Points on a hilly landscape, in no order, each with its height.
From any point a climber takes the steepest step (rise divided by distance) to one of its 2 nearest points. It stops when none of these is higher. Distance is the straight distance between rows; heights are no part of it.
J_869:  25  18 -12 -17   5   1  20  -9 -27 -11  14 -11   0  27  12  15  11 -11  24  -1  (h 48.1)
J_120:  -7   2  11  -6   3   3  25 -41  -1 -51 -13  -5   3   5  19 -20  -4  -6  11  -5  (h 39.6)
J_85:   8   4  30 -27 -25 -31 -36 -14 -25  28  43  24  27  -5   0 -15  22  -5   3 -49  (h 24.3)
J_301: -36 -34 -25  23  16   0   4   9  38  33  -2 -22  -2  15 -50  39  15  36   1  71  (h 54.3)
J_63:   6 -11  27  -1  -6  16  14   8 -19 -35 -11  20  -6  13 -12 -31  13 -18   3  26  (h 13.3)
J_880:  -8  18  18 -56 -29  -8 -19  -8  -6  34  61  22   7 -44  13  -2   4 -44  18 -51  (h 2.9)
J_468:  32  15 -18   6 -13 -39 -30   9 -23  24  33  24   9  23   6   8  -1   2 -10 -16  (h 31.2)
J_227: -31  12 -20  13  -7  17  12 -14   5 -20 -33  -7 -18  21  -1  44 -23  -4 -23  10  (h 28.0)
J_726: -54  -2 -55  -4   5  29 -21  15  39 -11 -19  13 -39 -71   5  18  -4 -18  -7   4  (h 21.1)
J_832:   7  29  -7 -53 -27  16 -49  -1  18  47  47  25   4 -40 -15  25   0 -39   7 -35  (h 12.9)
J_936:  21  -1 -17 -26 -30 -26 -28  -6   2  71  37 -27   2 -10  10  52  -5  33 -12   8  (h 12.5)
J_295:  26  -7  -7  13  22  29   0   5  10 -14 -34 -36 -12  -3 -23  -9 -26  12 -19   5  (h 35.4)
J_456:  24  -7 -24  12   6   6  -1   0  44  -1 -23 -43 -21  11 -15  18 -26  21 -20  33  (h 31.5)
J_73:  16   9 -11  26   8 -35   2  21 -28   2  -2  30   9  26   2   6   7  -3 -13  12  (h 34.6)
J_196:  44  10 -19   2   1  27  -8   8   3   1 -20 -16  20  30 -13  -3  -4   7  -6  -3  (h 30.5)
J_956:  34  19  14 -55 -25   0 -35  14   8  20  36  18  21   1  37 -15   1 -26  31 -23  (h 30.8)
J_76:  23  -7  -8  -2 -24   1  -3   1  29  28   0 -34  -5  18  14  38 -22  43 -15  33  (h 26.7)
J_693: -38  -7  21  12  24   1  27  14  11 -41 -33  23 -29 -55  -4  -9  -4   2 -14  -7  (h 13.4)
J_679: -34  11  24   4   0  -9  37 -20 -27  -8 -36  13 -18   2 -21 -29  -7   6  21 -12  (h 20.8)
J_208:  18   4  14  -6 -33 -24  -9   6 -45  15  28  15  27   9   5 -24   2   9  -2 -21  (h 27.5)
J_216: -34 -14  10  17   4   5  40  20 -28 -11 -32  29 -23 -37  -1 -51 -20 -14  10  12  (h 33.4)
J_608:   0 -29  -6  -6 -16 -11 -19  14  64  20  -4 -53  22  33  -8  37 -10  38 -20  51  (h 23.0)
J_520:  30   3  36   3 -14   8   1   4  -3   8  30   5  -4  -1  -4  23  13  40 -17 -41  (h 48.8)
J_887:  41 -12   0  -1  10  -3 -19  -3 -30   8  27 -13   6  -8  18  10   2  25  -9  14  (h 41.3)
J_682: -54 -14 -40  13  13  30  -3   1  38 -11 -40   8 -14 -57  -1  30  -3  -3 -24  35  (h 25.1)
J_144:  41 -11   9 -17  -8  11 -30  13   7  18   1 -19  22  25  14  17  11 -21 -33 -30  (h 44.4)
J_853:  51 -13   6 -21   7   4 -30  -9  12  35  28 -10   3 -15  26  24  16  23  -4  -3  (h 31.1)
J_993: -41   9 -57  11  16 -11  -3  18  60   5 -51  -5 -31 -43   3   6 -38   0  -4  29  (h 22.8)
J_74: -58  21  -6 -12   2   8  47  -9   0 -22 -26  -4 -31 -37 -25 -47  -7 -28  42 -21  (h 14.7)
J_708:  43   7   1  -3  -4   6  18  -1 -19  20 -14 -15  14  16 -16 -16  10  10  -5 -35  (h 26.8)
J_418:  -8  -1 -14  20  38  -2  -7   2 -22   0 -12   7 -16 -14  -7  20 -10  31   4  43  (h 43.7)
J_948:  -3  -7  34   3  10  -9 -13  -3 -44   8  49   8  21  28  12 -26  19  -8  42 -26  (h 21.6)
J_332: -55 -20  24  23  10 -13  35 -19 -14 -46  17 -14  11  -9   2 -67  13 -28  35  21  (h 20.2)
J_584: -21   2 -29  19  21   7  11  14  21   0 -55   5 -37 -22   0  -3 -36 -11 -14  14  (h 25.5)
J_643: -34  16  -8  -3  -8  37  32 -18 -14 -15 -45   3 -31 -12 -29 -19 -23 -16  17 -16  (h 17.6)
J_614:  11  17   8 -15  -9 -27  19  -2 -32 -14  38 -22  -5  41  -4 -20  10 -29  34 -19  (h 55.9)
J_547:  30   3   5  17 -10   2  11 -13   8  13  12   7 -17   7  -6  36  11  49 -21  -4  (h 43.6)
J_775:  23 -22 -22   4  -6  -4 -37   1  52  42  16 -30  37  26  -1  42  24  12 -32   4  (h 74.3)
J_17: -11   6  35  -2 -17 -37 -22 -10 -19  16  64  14  38  10   1 -41  27  -2  34 -47  (h 22.6)
J_912: -22   8 -31  -5   7  -4  15 -23  16 -49 -28  15 -32 -47   5 -30 -13 -27  12  22  (h 31.7)
J_969: -37  -1 -23  -7  16  15  -4 -22  12 -23 -54  -1   8 -29  -3  23   3  -2 -16  38  (h 29.9)
J_535:  22  10  18 -33 -42   8  -3   6  -5   0  53   5  37   0  34 -15   8 -24  16 -40  (h 35.1)
J_159: -13   4  24   7 -13  -8  40 -32 -26 -31  16 -12  14   5  13 -24  -2  15  14 -25  (h 43.2)
J_949:   7  -6  -9  16  35   8  20  -3  -2 -41 -17 -25 -21 -15 -14 -15 -12 -19 -11  -5  (h 40.6)
J_385:   6   2  13   3   2   3 -15  -2 -15 -16 -33  16  37  30  21 -24  -9  -5   1   0  (h 23.9)
J_911: -18 -12 -52  28  10   6   5   5  18   7 -30   2  -2  -8 -17  26  -2  10 -18  68  (h 45.2)
J_469:  16 -14  -3  10  39 -18 -28 -10 -21  22   0 -15  -3  12   9  29  -3  27 -14  22  (h 50.7)
J_344:  27  -3  34   2  12  -1 -14  19   3   0   7   4   6  36  19  -2  -2 -11  -9 -39  (h 37.8)
J_79: -35 -24 -50  38  14  26  18  28  43  13 -11 -17 -15 -10 -44  41   6  14  -9  63  (h 51.2)
J_983:  29 -16 -19   8   5  -6  -6 -20 -24  -8 -20  -6 -13   0   0 -19 -11  -3 -16  39  (h 28.3)
J_122:   4   7   8  16  25   6  -8   8  -9  11 -51  17  17  15   7  -8 -17  26  -6   7  (h 25.9)
J_340: -11  -5  55  11 -12 -14   8  21 -17 -11  15  -3  17  44  10 -28   1 -17  -3 -44  (h 35.5)
J_430: -62   1  -4  -3   3  16   1  21   8 -37 -16  25 -48 -74 -15  -4  -3 -19  -7 -19  (h 15.4)
J_296:   7 -13  28  -3 -12 -20  12 -20   0 -20  30   0  37  28  23 -61  34 -30  28 -14  (h 21.9)
J_389:  12   9  31 -22 -27   2  23  -8 -18 -14  34 -16  41   8  27 -31   8  13  26 -40  (h 39.1)
J_771: -24  -8   9  17  13  23   4   2   6 -36 -32  44 -28 -12 -27 -30   8 -21  11  15  (h 14.4)
J_276:  31  17 -15 -20 -17  16  -1 -11 -22  35  16   0   9  21  -1  34  24   6   3  -9  (h 37.1)
J_28:  33   1   9 -23  -1  -5 -35  10  24  59  28  -6  12 -24  37  34  -6  12 -13 -38  (h 33.3)
J_236:  -5 -25  -7  17  30   2 -27  -5  18  20  -8 -23   8  12 -25  43  13  43 -13  48  (h 58.0)
J_505:  15  -4 -45  44  11 -10   4  13   3  17 -16  16  17  18  -9  17   5  16 -29  35  (h 38.7)
J_734:  29  10  15  -2 -12  -6 -13  30  26  37   0  10  15  17  41  32 -12  29 -15 -21  (h 25.0)
J_319:  -3  11  26  -3   9 -28  31  15 -23 -30  10 -21 -23  25 -17 -34  -1 -24  27  -2  (h 51.1)
J_978: -31   5   9  30  14  41  -4   8   1 -30 -21  31 -32  -4 -20  11  -9   1  -2  15  (h 15.6)
J_541:  12  14  11  20   4   6  28 -31  -6 -21   9   1 -16   4   1  10  -7  39   6 -23  (h 48.3)
J_11:   5   6  10  -8  17   0  20 -25 -35   7 -39 -10   0  11 -23  -2  10   8   1 -15  (h 23.5)
J_662: -29   9 -12 -11   2   9  18 -40  -2 -58 -28   7  -5 -20   3   2   0 -16   0  21  (h 35.6)
J_616: -13   6  38 -33 -40 -22 -29  -4   9  12  81  15  12 -23  20 -30   9 -46  20 -51  (h 0.3)
J_905:  35 -11  -1   3   5 -16  -9 -10 -39 -10  11  -8   2  10  13 -41 -11   5  10  19  (h 33.2)
J_103: -29  -6  -3  18  31  -1   8   8 -41  -2 -23  30 -32 -27 -12 -19 -16   4  16  29  (h 37.9)
J_489: -52   0 -17  16   5  35  -9   3  23 -32 -19  38 -55 -47  -5   4 -19  -9   0   8  (h 17.7)
J_118:  17  11 -38   7  -6  16   4   9   3  44  -3   0  14  44  -8  52  13  13   2  24  (h 29.2)
J_577:  36   7  14   7 -15 -19  -6   8   9  14  55  19  -4  -3  18  23   9   9 -15 -56  (h 56.0)
J_631: -21 -23  26  14  -6 -32  32 -18 -18 -35  20 -14  19  27   9 -57  27 -41  10   6  (h 21.3)
J_644:  -2  14 -26   7 -22  11  13 -12  -1  20 -36   1   5  34 -14  41  -1  14 -23  18  (h 32.9)
J_393:  25  32   0 -47 -15   4 -40  13   7  51  36  27  21 -14  11  18  10 -11  22 -34  (h 24.5)
J_938: -30  -5  14   6  35  -7  26   8 -14 -47 -10 -25 -30 -12 -20 -39 -15 -41  17  -6  (h 45.9)
J_339: -12   3  -4  13  11  12  31  16 -20  -3 -55   6  -3 -11   6 -33 -37   0  -3   3  (h 29.4)
J_626:  44 -23 -17  -5  18  21 -18  18  20  30   3 -29  28  22   8  33  27  -4 -23  13  (h 57.9)
J_617:  20   3  36 -28 -12 -13 -30  16  11  21  65  28 -11 -30  24  27  11  -2  -7 -40  (h 47.2)
J_755:   7   5   9   5   6  -2  -2  -5  -7 -34  -2   0  36  34  11 -57  -1 -17  30  -3  (h 22.7)
J_915:  28 -17  -5 -29 -28 -17 -21  -2  44  51  29 -55  -1   2   5  47  -5  40 -16  18  (h 21.0)
J_199:  17  -8  -7  -4  15 -22 -36  -7  37  30 -10 -16  23  25 -15  41  29  35 -19  27  (h 63.2)
J_91: -32  25 -11  23  -5   6  24  12 -16 -52 -10   6  -4  16  -4  11 -24 -17  -9  -6  (h 23.6)
J_523: -31 -10  38   0 -17   4  41  15  -4 -49 -18  10   2   6 -26 -55  24 -38   8  11  (h 12.4)

For each start below, name the point where the climber stops.
J_880: J_159
J_643: J_614
J_74: J_614
J_122: J_469
J_456: J_614
J_584: J_469
J_726: J_159
J_17: J_775
J_911: J_775

Call two points neighbours if one is among the 2 nearest of the other. Go from one point of each pair to the other, from neighbour to neighbour, staying as high as possible. Name the lowest point that can't be avoided.
J_614 and J_644: J_118
J_577 and J_469: J_853
J_541 and J_577: J_547
